Each row is a point on a tangle of strands that fork, close into loops and nearly touch. The rows are in no order.
(in the rows, 128 means zero)
Points whose rows are less than 120 apart are linked; no others are. Some points are linked to none.
j92: [162 148 145 133 114 112 115 162 122 147 106 108 135  90 111 160 132 138
  74 176 145 156  98 157 110 147 140 100 180]
j114: [153 192 121 157 136 118 161 141 174 115  95  86 163 108  93 121 102 165
  81 172 179 147 145 114  64 122 140  96 109]
j741: [127 136  90 149 198 180 177 123 153 134 122  88 150 126  71  92 103 100
 134 129 146 103 142 122  90  96 105 101  74]
j998: [150  76  87 182 101 164 149  61 150 142 111 111 110 131 186 152 200 166
 129 129 138 163 172 108 168 150 121 117 144]
j380: [ 81 129 124  92  79 101 151 139  53 106 138 143 114 201 166 141  52 135
 158  76 132 104 119 134 127 107 112 110 132]
j669: [138 142 103 174 137 147 155 147 182 119  95  50 150  91 115 121 106 127
 101 155 168 162 128 120  84 128 131  60 101]
j754: [155 165 124 110 174 118 133 131 120 140 123 137 156 105  75 132 139 133
  90 165 116 100 126 154 112 112 133 138 159]
j977: [122 109 178 104 123 138  58 163 164 151 101 120 103 120 135 144 140  99
 125 121  98 157 101 157 121 155 176 106 146]
j782: [117  88 113 139  88 185 128  61 159 102 110 128 100 180 172 155 171 126
 140  99 101 120 156 109 129  91 155  76 121]
j255: [132 127  85 169 170 174 167 129 176 130 105  55 150 111 101 105 106 110
 123 132 146 138 125 126  85 115 119  66  89]
j717: [107 151 153 111 100  79 118 166  95 128 129 124 128 120 132 120  94 104
 139 115 144 142 114 115 126 169 110 137 129]
j778: [117  82  99 134 150 134 163 155 108 170 110 110 150  98 109 128 152  88
 120 113 127 135 100 141 148 144 122  92 147]
j967: [164 114 176 122 119 145  62 108 160 135 142 140 101  83 155 133 165 162
 118 155 121 140 129 155 143 181 162 149 160]
j776: [165 137  65 165 130 100 203  96 100 150 152 142 159 122 132 161 160 192
  79 166 158 114 104 139 136 101 123 119 181]
j822: [101 117 130 126 111 138 109 163 148 130  95  78 124 139 141 151 102  89
 127 118 139 150 109 131 106 120 146  47 134]
j791: [100 151 139 127 120  89 120 200  94 143 110 108 123 120  90 113  45  75
 148  97 163 147 107 118 117 151 108 115 116]
j865: [172 112  87 170 117 126 156  99 108 165 151 136 129 122 154 175 171 174
  90 183 153 124 101 149 158 125 132 110 202]
j827: [136 157 171  89 120  85  58 153 119 141 158 164 120 144 130 139 104 110
 152 134  73 119  96 160 158 132 116 190 165]
j334: [117  84 107 179  64 121 173 114 107 136 111  98 109 163 196 186 137 166
 127  91 154 163 141 107 159 160 106 111 158]
j445: [126  77  79 184  83 119 180 106 115 148 119 104 118 126 182 165 176 150
 123  98 151 171 142 101 169 153 109 127 149]
j301: [138  98 123 145 105 151 126  76 149 111 124 119 116 121 183 130 184 151
 130 136 143 144 160 104 149 171 132 109 125]
j492: [ 92 136 118 121 126 121 123 175 115 124 111  86 129 129 107 122  58  79
 147 101 155 130 118 120 114 109 125  71 116]
j51: [141 175 149  92 130  84  76 139 107 122 155 156 138 130 102 130 106 118
 135 150  82 106 122 154 152  97 110 173 158]
j66: [148 103 147 137 118 170  80  68 166 122 145 139  93 114 182 131 187 174
 134 156 145 134 146 123 168 178 150 137 142]
j905: [147 128 150 156  73 125  91 122 135 131 156 133  82 143 205 177 135 180
 126 176 193 135  98 116 164 188 119 152 168]
j701: [ 88 121 110  90  73 122 151 124  76  91 128 130 127 188 141 149  63 132
 144  77 122 101 138 141 120  61 133  76 123]
j251: [127 135 171 130  78 132  70 138 125 143 107 124  83 157 179 172 129 134
 110 155 145 162  96 139 124 150 157  87 184]
j108: [120 118 181 102 132 121  60 175 168 134 110 118 128  98 114 121 111 101
 149 100  89 165 131 153 120 159 153 144 123]
j781: [143 129 129 132 162 122 140 175 135 127 117 128 147  35  48  88 110 105
 117 104 140 143 133 135 121 136 124 181  91]
j674: [145  80 134 144 124 120 121 131 123 167 146 139 109  95 167 152 182 148
 113 139 148 139  77 147 174 193 124 158 164]
j700: [122 110 126 129  80 169 101  52 142  95 138 147  79 179 192 166 166 151
 141 124 120 104 138 111 152 104 158 104 149]
j846: [152 140 162 148  76 121  87 134 115 144 132 128  92 136 184 177 128 163
 105 181 172 152  95 144 139 165 133 110 192]
j266: [105 109 162 120 113 138  85 172 143 155  90 105  99 150 155 162 130  93
 120 123 123 162  89 140 114 160 160  75 155]
j541: [175 133 165 123 114 111  92 121 148 123 144 137 127  56 132 132 154 161
 111 153 126 149 124 151 129 177 146 175 148]
j698: [ 98  92 149 106 155 109 124 153  94 164 161 155 105 141 171 138 137 112
 151 118 108  99  76 140 160 192 107 182 151]
j390: [130 137  89 148 186 138 193 137 100 127 127 127 143  97  51  80  99  92
 123 123 162  92 144 101 128  85 100 131  79]
j69: [ 91 135 165 127 107  92 107 163 110 132 124 123 102 150 175 130 102 121
 141 110 135 156 105 101 114 217 121 151 127]
j548: [ 85 102 117 151  99 103 176 135 120 106 136 117 117 109 175 105 145 120
 135  76 166 166 125  68 151 195 117 147  86]
j191: [154 156 160 113 176 163  91 120 182 113 130 142 155 138  62  82 127 136
 150 138  71 134 182 150  81  92 129 180  65]
j168: [102 107 178 119 123 106  83 132 141 123 145 131  90 128 188 128 146 145
 149 116 129 142 126 113 149 226 135 180 119]
j938: [ 90 109 107 147 107 103 193 149  95 115 137 120 122 102 131  96 104  91
 149  74 171 144 124  77 147 159 113 122  86]
j719: [159 146 139 116 148 123 107 163 136 144 101 108 147  85  77 146 128 118
  87 156 124 136 112 160 106 134 144 114 165]
j783: [ 90  71 139 100 145 151 115 128 123 154 120 145 106 157 156 142 165  86
 145 101  87 111 101 139 153 128 154 101 149]
j578: [ 68 147 136 101 104  93 128 173  64 130 123 147 106 202 152 128  40 108
 161  84 122 120 104 125 108 125 111 119 129]
j553: [119 110 128 169  78 100 138 135 120 121 146 134  89 157 220 181 132 183
 131 136 196 145  85  92 153 205  92 174 135]
j966: [114 172 132  94 149 122  93 125 119 117 127 169 134 162  74 104 125 105
 136 147  58  89 139 137 133  19 132 151 112]
j171: [123 110  89 130 165 146 211 105  89 123 149 145 150 104  89  79 138 103
 143 118 131  95 149  96 139 100  94 132  81]
j697: [ 94 145 106 103 106 130 142 115 103  80 131 129 135 165 117 115  71 112
 154  99 125  96 165 111 111  49 124  83  95]
j881: [149 135 157 116 165 146  95 133 164 107 131 138 162  89  69  68 113 129
 161 119  82 142 187 142 105 117 115 182  64]
j335: [143 183 140 122 190 166 116 126 185 128 120 111 157 162  53  92 104 121
 132 145 109 112 167 136  71  77 123 163  67]
j252: [129 147 143  96 125 130  95  83 139  96 150 149 129 135 142 104 147 124
 145 142  99 111 165 114 117 110 131 126 107]
j802: [159 114 108 145 155 197 155  75 177 134 128 119 141 160 129 113 184 142
 124 150 117 136 166 129  83 135 142  87  91]
j901: [113  92 120 104 141 163 108  99 131 146 120 154 106 152 131 149 178  96
 127 129  84 101 100 151 135  80 165  86 155]
j860: [107 118 135 109  91 134  91  89 120 108 163 158  76 192 203 171 139 141
 156 124 122  85 111 120 162 116 140 135 161]
j329: [139 136 173 104 135 103  86 143 141 107 140 147 156  77  91  82 106 121
 165 111  80 146 165 134 142 140 118 202 102]
j894: [143 212 134 116 197 159 145 137 170 149 102 127 167 198  53 110 107 129
 107 147 139  77 155 139  76  62 125 166 105]
j417: [158 144  80 145 149 134 192  92 116 142 120 130 163 156 119 150 143 173
  92 163 136 103 135 139 106  93 136  78 171]
j770: [106 145 125  91 124 126 110  95 109 106 138 172 110 173 125 127 149 111
 148 142  70  75 123 134 129  24 147 123 123]
j916: [142 122  92 153 122 114 179 113 120 126 139 127 150  80 129 120 172 141
  93 134 155 148 118 106 129 141 122 123 125]
j535: [116 137 124 121 183 145 135 150 109 126 127 121 133 117  60  67  71  73
 156 120 126  89 164 102 140  64  98 139  69]
j651: [122 133 152 109 176 138  98 167 116 130 124 139 145 111  51  65  79  82
 157 115  84 109 165 118 156  63 102 182  86]
j10: [104  71 148 121 147 136 115 139 117 168 121 134 105 140 172 147 164 113
 135 109 114 133  92 142 160 194 137 129 160]
j848: [ 91 124 139  87 107 120 105 103 103 110 152 171  91 184 168 144 144 108
 162 120  80  75 107 128 150  67 148 132 138]
j342: [129 191 121 126 142 116  95 146 150 110 106 100 153 135  74 117  74 120
 111 146 135 121 151 129  87  81 132 103 116]
j628: [122  96  89 142  98 169 162  90 139 112 112 107 136 173 146 161 128 127
 126  98 107 117 155 125 110  73 138  46 132]
j428: [103  94 125 164  95 105 150 119 131 111 136 118  93 134 207 148 165 163
 133 107 176 169 111  77 169 215 109 175 111]
j150: [152 202 120 111 181 136 156 112 143 137 115 143 162 165  76 122 127 150
  99 163 129  80 150 139  82  81 130 134 132]
j663: [149  84 105 121 165 171 133  70 127 156 146 155 130 132 140 132 198 132
 123 148  92  96 127 153 151 116 140 107 159]
j611: [102 158 125 106 134 122 116 130 117  96 135 127 135 145  96  84  74  90
 164 117 116 109 170  98 123  66 111 116  79]
j311: [106 123  89 151  93  94 200 151  73 113 137 125 135 105 118 113  94 113
 127  81 189 149 110  95 136 131 108 105 105]
j728: [137 122 188 102 127  99  64 153 151 115 130 146 141  90 116 106 108 124
 170 103  77 165 148 152 139 167 139 201 128]
j560: [129 135  84 127 126 149 169 101 117 114 114 120 153 172 117 150 112 145
 109 129 123 102 147 138  96  63 140  55 143]
j769: [107 129 173  93 138  88  86 158 107 151 163 159 104 152 158 132 105 113
 159 124  88 108  90 139 151 171 109 198 147]
j549: [161 145 134 137 158 126 146 147 165 106 124 135 155  33  65  83 132 146
 107 111 141 163 145 132  90 148 135 192  76]
j213: [115  95 115 129 162 125 166 173 108 154 123 125 139  55  73  93 130  84
 123  97 145 133  99 129 146 145 117 137 103]
j807: [161  93 108 134 152 140 132 100 123 165 148 144 134 100 137 144 189 143
 108 160 121 113 103 156 160 148 135 120 176]
j747: [181 142 150 126 131  97 112 138 150 101 141 148 149  30  97 113 142 163
 114 130 123 164 132 149 112 161 141 218 125]
j641: [148 137 121 144 135 133 151 125 164 113 125 113 151  64 104  93 157 142
 100 140 147 156 144 112  96 159 131 128  81]
j632: [142 127  99 146  40  89 162 118  77 104 152 125 129 149 197 174  97 210
 107 146 199 144 108 145 137 135 103 123 148]
j496: [123  81  84 150 117 130 177 119 106 149 122 113 145 112 146 136 168 112
 127 105 132 141 129 116 153 148 117 101 141]
j433: [143 188 144 100 150 102  81 133 118 110 138 166 155 149  67 113 102 121
 125 152  58 102 148 152 154  50 115 189 143]
j384: [159 192 118 137 156 129 175 112 164 128 110 117 166 142  93 118 132 167
  93 171 160 117 153 119  66 120 136 111 115]

A piece is two or more points that can be reached from each other along the links. Count, over all rows, the pieces, the separate loops (a circle has one, a figure eight two, a Y none), the forks (points with three links) and the tips (points with one).
pieces -> 3
loops -> 4
forks -> 9
tips -> 7

How many points has the smallest loop of links through each point below? Write - if it is on no loop.
j628 -> 19
j901 -> 6
j213 -> 7
j998 -> 11
